Each row is a point on a tangle of strands that fork, close into loops and nearly touch. The rows are in no order.
In the rows, zero is written as 100.
Two points are linked if the straight distance between their rows is under 77.9. Some points are linked to none.
Q_801: 80	139	123	70	73	65	39	55	91	107	119	21	160	79	102	105	85	89	85	110
Q_956: 59	104	69	144	97	128	128	116	82	98	119	113	93	109	119	120	100	173	120	84
Q_623: 131	81	136	99	112	131	113	106	93	121	103	170	45	91	69	85	123	55	98	157
Q_978: 123	87	119	94	113	112	130	114	123	130	87	161	74	91	87	84	105	64	112	141
Q_143: 119	98	107	109	103	93	70	95	94	46	76	109	79	111	71	100	124	57	143	47
Q_742: 103	103	111	153	92	130	124	85	69	123	107	130	43	120	88	161	100	152	87	99
Q_702: 78	75	81	77	114	96	146	113	92	87	97	147	96	123	95	70	84	81	77	109
Q_471: 87	142	118	77	69	73	50	41	62	98	124	32	150	111	86	122	76	104	67	103
Q_93: 145	117	143	109	109	91	57	98	126	121	77	74	85	70	99	116	130	76	136	91
Q_924: 111	93	97	121	102	133	132	124	113	139	114	95	62	83	134	138	94	182	85	76
Q_58: 80	102	92	132	101	118	63	129	110	98	111	71	100	65	125	87	131	118	136	108
Q_254: 119	75	93	108	115	104	117	110	112	101	88	108	52	121	94	117	98	107	76	54
Q_155: 80	92	56	67	112	91	133	140	144	115	103	67	147	84	156	82	87	134	66	70
Q_288: 142	105	101	94	85	77	98	68	75	66	76	133	66	160	47	122	79	64	87	58
Q_119: 103	88	113	137	100	118	67	90	51	91	125	61	60	110	95	128	114	119	78	88
Q_776: 130	100	132	90	111	110	58	111	110	93	84	116	93	61	76	70	144	42	152	124
Q_692: 105	104	114	144	90	144	87	111	93	132	131	97	59	71	116	131	124	141	118	119
Q_860: 140	83	125	68	128	106	77	139	146	98	75	101	64	65	106	65	131	46	134	91
Q_466: 121	103	98	83	64	79	85	51	58	49	98	109	81	168	45	100	81	62	86	67
Q_162: 74	102	117	99	89	95	77	85	96	120	123	49	128	82	126	99	105	124	79	127
Q_870: 119	106	121	118	107	116	60	115	93	75	94	120	76	77	85	83	145	62	159	99
Q_213: 127	91	104	66	130	114	133	137	141	114	69	171	78	83	96	84	105	57	114	109
Q_796: 157	103	127	113	100	95	71	104	138	143	82	67	61	57	112	127	119	101	111	77
Q_502: 95	67	81	132	118	145	145	130	103	123	126	142	79	97	126	103	100	137	86	113
Q_563: 91	74	82	85	114	96	117	117	97	78	110	114	102	128	102	75	97	100	83	73
Q_918: 89	156	97	62	60	90	57	21	43	52	117	92	131	151	32	98	62	61	84	90
Q_50: 129	92	101	100	100	83	88	92	82	60	76	120	58	142	64	123	109	67	116	45
Q_750: 121	95	90	121	118	118	124	128	115	91	89	138	53	104	99	112	104	102	109	69
Q_197: 50	68	76	77	99	101	160	97	72	85	107	166	123	139	88	66	68	83	80	138
Q_78: 113	127	86	67	95	60	101	108	153	101	64	58	126	87	121	113	77	115	103	42
Q_138: 130	105	121	107	101	107	121	88	131	157	87	115	76	94	118	119	94	124	89	118
Q_455: 80	88	92	83	127	138	150	147	119	103	105	170	102	83	114	66	111	90	97	149
Q_512: 116	113	119	146	86	137	100	86	85	150	116	109	49	95	111	157	108	160	99	105
Q_474: 140	81	115	62	131	116	107	141	145	107	60	150	71	66	92	69	116	32	139	86
Q_576: 83	97	84	130	116	129	138	125	105	116	114	116	85	90	133	115	103	160	97	94
Q_111: 143	106	119	98	111	87	36	103	121	84	79	70	79	67	95	94	125	65	140	64
Q_593: 103	135	114	142	103	123	111	98	100	119	94	150	77	90	95	118	108	116	132	120
Q_303: 102	147	116	87	77	48	92	64	121	123	72	68	140	92	118	131	81	113	109	87
Q_239: 96	93	89	66	114	77	130	126	141	114	91	85	131	84	149	84	79	111	72	83
Q_272: 101	126	83	84	105	70	87	112	132	65	61	76	127	96	117	85	85	86	114	29
Q_27: 69	89	96	97	105	97	134	104	110	132	114	104	137	92	118	88	71	130	71	140
Q_176: 112	107	118	95	91	97	156	95	136	173	81	126	112	100	114	125	74	134	73	129
Q_729: 83	58	67	79	137	145	151	160	113	100	120	152	94	97	114	58	109	99	69	142
Q_359: 71	67	79	110	93	113	103	114	72	77	125	82	123	98	113	66	113	106	92	123
Q_445: 50	70	52	97	107	109	109	138	96	80	131	49	133	103	136	76	92	147	90	76
Q_429: 68	87	48	115	87	100	60	123	71	33	115	63	128	111	97	70	113	94	100	76
Q_722: 157	119	108	75	114	66	139	88	180	167	34	108	107	102	106	133	72	90	83	84
Q_334: 79	131	101	69	79	81	25	77	79	83	119	32	162	83	92	81	116	68	106	116
Q_48: 94	119	94	133	103	138	95	121	104	115	118	97	90	58	128	104	126	128	130	119
Q_863: 143	102	111	72	120	87	108	122	160	121	61	97	84	74	120	107	107	77	106	68
Q_451: 82	117	87	155	88	111	106	85	56	58	114	122	70	140	89	146	98	136	110	73
Q_12: 97	80	100	66	83	82	140	57	96	131	119	72	115	143	102	97	39	125	30	97
Q_823: 65	108	92	127	93	113	70	117	90	77	109	91	117	75	118	74	129	89	138	121
Q_850: 54	70	70	91	91	109	164	94	73	82	139	93	126	144	108	96	49	153	51	90
Q_146: 78	116	88	119	89	95	98	90	94	69	104	119	110	104	87	102	97	97	125	96
Q_861: 87	80	66	102	86	91	51	87	73	43	106	65	114	117	76	84	113	83	98	81
Q_718: 134	97	138	94	107	90	96	93	131	136	92	80	78	78	121	110	104	104	85	103
Q_419: 124	133	119	142	104	124	109	114	123	103	78	160	70	77	93	117	107	93	161	95
Q_686: 130	73	103	103	122	120	75	146	119	92	101	82	66	66	111	62	138	60	117	81
Q_20: 89	118	112	71	71	72	93	42	65	121	116	58	137	126	91	118	63	117	65	107
Q_327: 94	110	118	69	76	69	126	43	90	126	103	77	128	144	89	118	44	121	50	102
Q_769: 115	64	97	88	111	92	66	113	81	71	103	91	66	114	88	77	117	70	86	82
Q_128: 55	65	66	126	86	124	69	109	47	60	135	64	124	112	100	59	125	92	99	149
Q_744: 84	129	99	117	81	94	48	85	77	81	114	33	119	82	107	131	110	121	122	72
Q_366: 137	104	110	129	118	120	102	132	118	98	81	132	49	84	89	106	128	77	145	67
Q_716: 115	133	101	70	92	42	112	78	138	121	62	75	135	106	107	114	70	102	95	70
Q_324: 148	106	113	88	109	66	62	106	135	82	63	64	72	77	106	102	106	73	125	34
Q_780: 84	82	95	75	106	77	143	101	121	112	108	103	118	105	123	99	75	122	68	102
Q_490: 109	75	125	111	104	135	97	96	86	104	107	127	68	98	88	82	130	80	98	150
Q_407: 60	94	102	135	100	120	155	96	63	99	123	161	94	127	93	105	83	120	93	153
Q_561: 87	83	111	117	100	118	74	94	62	98	126	106	103	97	81	85	125	75	100	155
Q_468: 106	71	71	100	113	91	106	121	101	81	113	83	84	125	113	98	98	114	62	54
Q_228: 110	103	145	68	87	72	60	63	82	136	120	42	134	83	103	101	94	74	61	144
Q_273: 117	129	97	98	81	76	171	76	143	157	53	123	126	115	97	141	67	139	88	108
Q_175: 123	91	111	130	95	133	113	113	118	174	103	94	45	88	121	158	104	173	86	82
Q_726: 101	125	79	71	72	95	66	39	47	42	114	79	103	168	44	100	74	76	72	81
Q_969: 116	74	134	70	103	75	99	78	99	142	108	81	97	107	97	96	93	75	64	129
Q_168: 77	87	79	78	93	95	158	91	101	111	122	102	122	137	106	89	52	138	49	89
Q_496: 113	72	89	75	87	79	49	94	75	48	116	66	90	116	64	85	114	53	93	78
Q_421: 159	99	115	84	119	86	87	127	141	106	51	91	67	81	102	114	110	65	130	40
Q_851: 105	102	132	87	103	82	64	76	114	131	111	41	121	68	123	107	100	104	68	128
Q_901: 55	84	37	110	91	118	90	142	78	45	117	57	133	113	107	66	107	131	86	73
Q_442: 140	124	93	69	113	73	163	91	157	165	42	122	101	106	95	135	66	127	81	82
Q_509: 63	88	74	80	95	100	117	121	109	92	129	51	151	89	141	80	83	136	69	85
Q_934: 61	85	102	100	95	98	103	95	89	106	133	83	140	97	111	76	92	117	89	146
Q_229: 100	86	89	56	118	77	138	114	118	96	75	146	106	109	91	77	84	68	87	96
Q_650: 88	56	70	105	129	145	146	159	108	96	123	137	70	96	111	88	106	112	70	108
Q_56: 63	78	78	105	96	113	165	86	68	91	113	157	112	144	85	90	73	126	78	134
Q_453: 90	120	75	91	89	68	97	94	106	53	88	93	122	111	97	94	93	96	122	62
Q_738: 115	108	97	149	90	111	120	89	76	95	99	142	51	130	80	148	96	124	105	90
Q_724: 72	105	74	139	101	119	106	101	76	79	109	109	66	113	104	145	106	165	119	58
Q_414: 75	151	116	111	91	88	75	85	107	103	95	77	150	59	127	103	112	104	143	126
Q_481: 75	77	92	114	87	124	122	70	28	76	127	125	78	161	63	112	86	104	68	123
Q_289: 86	105	110	148	106	130	142	104	83	113	114	166	83	111	92	120	97	117	109	135
Q_972: 108	102	136	66	116	88	85	101	123	114	82	130	102	72	98	60	129	47	145	144
Q_290: 67	107	87	136	103	115	109	104	79	65	108	147	117	106	92	92	108	100	139	132
Q_47: 74	97	96	107	113	115	123	120	110	94	98	164	114	89	94	72	103	81	129	139
Q_240: 109	114	131	86	107	70	87	82	111	102	76	122	117	92	90	82	108	54	128	118
Q_953: 57	90	77	106	83	107	54	102	39	54	132	69	149	108	76	66	116	77	108	155
Q_825: 46	130	71	138	70	102	91	71	37	65	132	74	141	115	94	119	90	146	110	102
Q_820: 64	137	113	124	94	108	54	106	87	81	108	83	136	55	107	93	135	101	154	140
Q_996: 111	102	109	79	108	79	107	92	128	112	80	118	103	94	103	89	88	77	107	107
Q_504: 86	158	125	109	87	76	73	66	116	131	86	50	139	61	123	132	90	124	125	117
Q_947: 128	82	144	48	103	73	62	56	84	147	108	64	105	105	87	87	105	48	57	143
Q_622: 162	124	106	72	112	78	122	112	170	143	32	107	105	72	110	114	83	79	115	73
Q_885: 120	62	88	92	122	107	82	135	114	94	97	101	72	98	98	76	123	76	94	90
Q_367: 122	108	106	132	100	105	44	100	83	54	95	95	80	90	62	95	138	62	139	73
Q_907: 63	118	101	104	81	92	37	86	58	74	119	62	160	84	88	81	126	72	115	150

A piece is all that can be reached along the links. How many separate loops has the piece of each point below (a circle has one, a figure eight two, a Y none), and how many tips (points with one link)?
Q_474 | loops 1, tips 3
Q_453 | loops 2, tips 0
Q_367 | loops 1, tips 1
Q_93 | loops 1, tips 0

A fork is a point with three links, a tip a point with one. Leave the first point through the second and follow the links. Name the first fork or tip that comes.
Q_272; Q_453 | Q_576
Q_776; Q_870 | Q_918
Q_860; Q_686 | Q_780
Q_455; Q_47 | Q_512
Q_861; Q_496 | Q_561
Q_128; Q_953 | Q_168
Q_563; Q_468 | Q_702
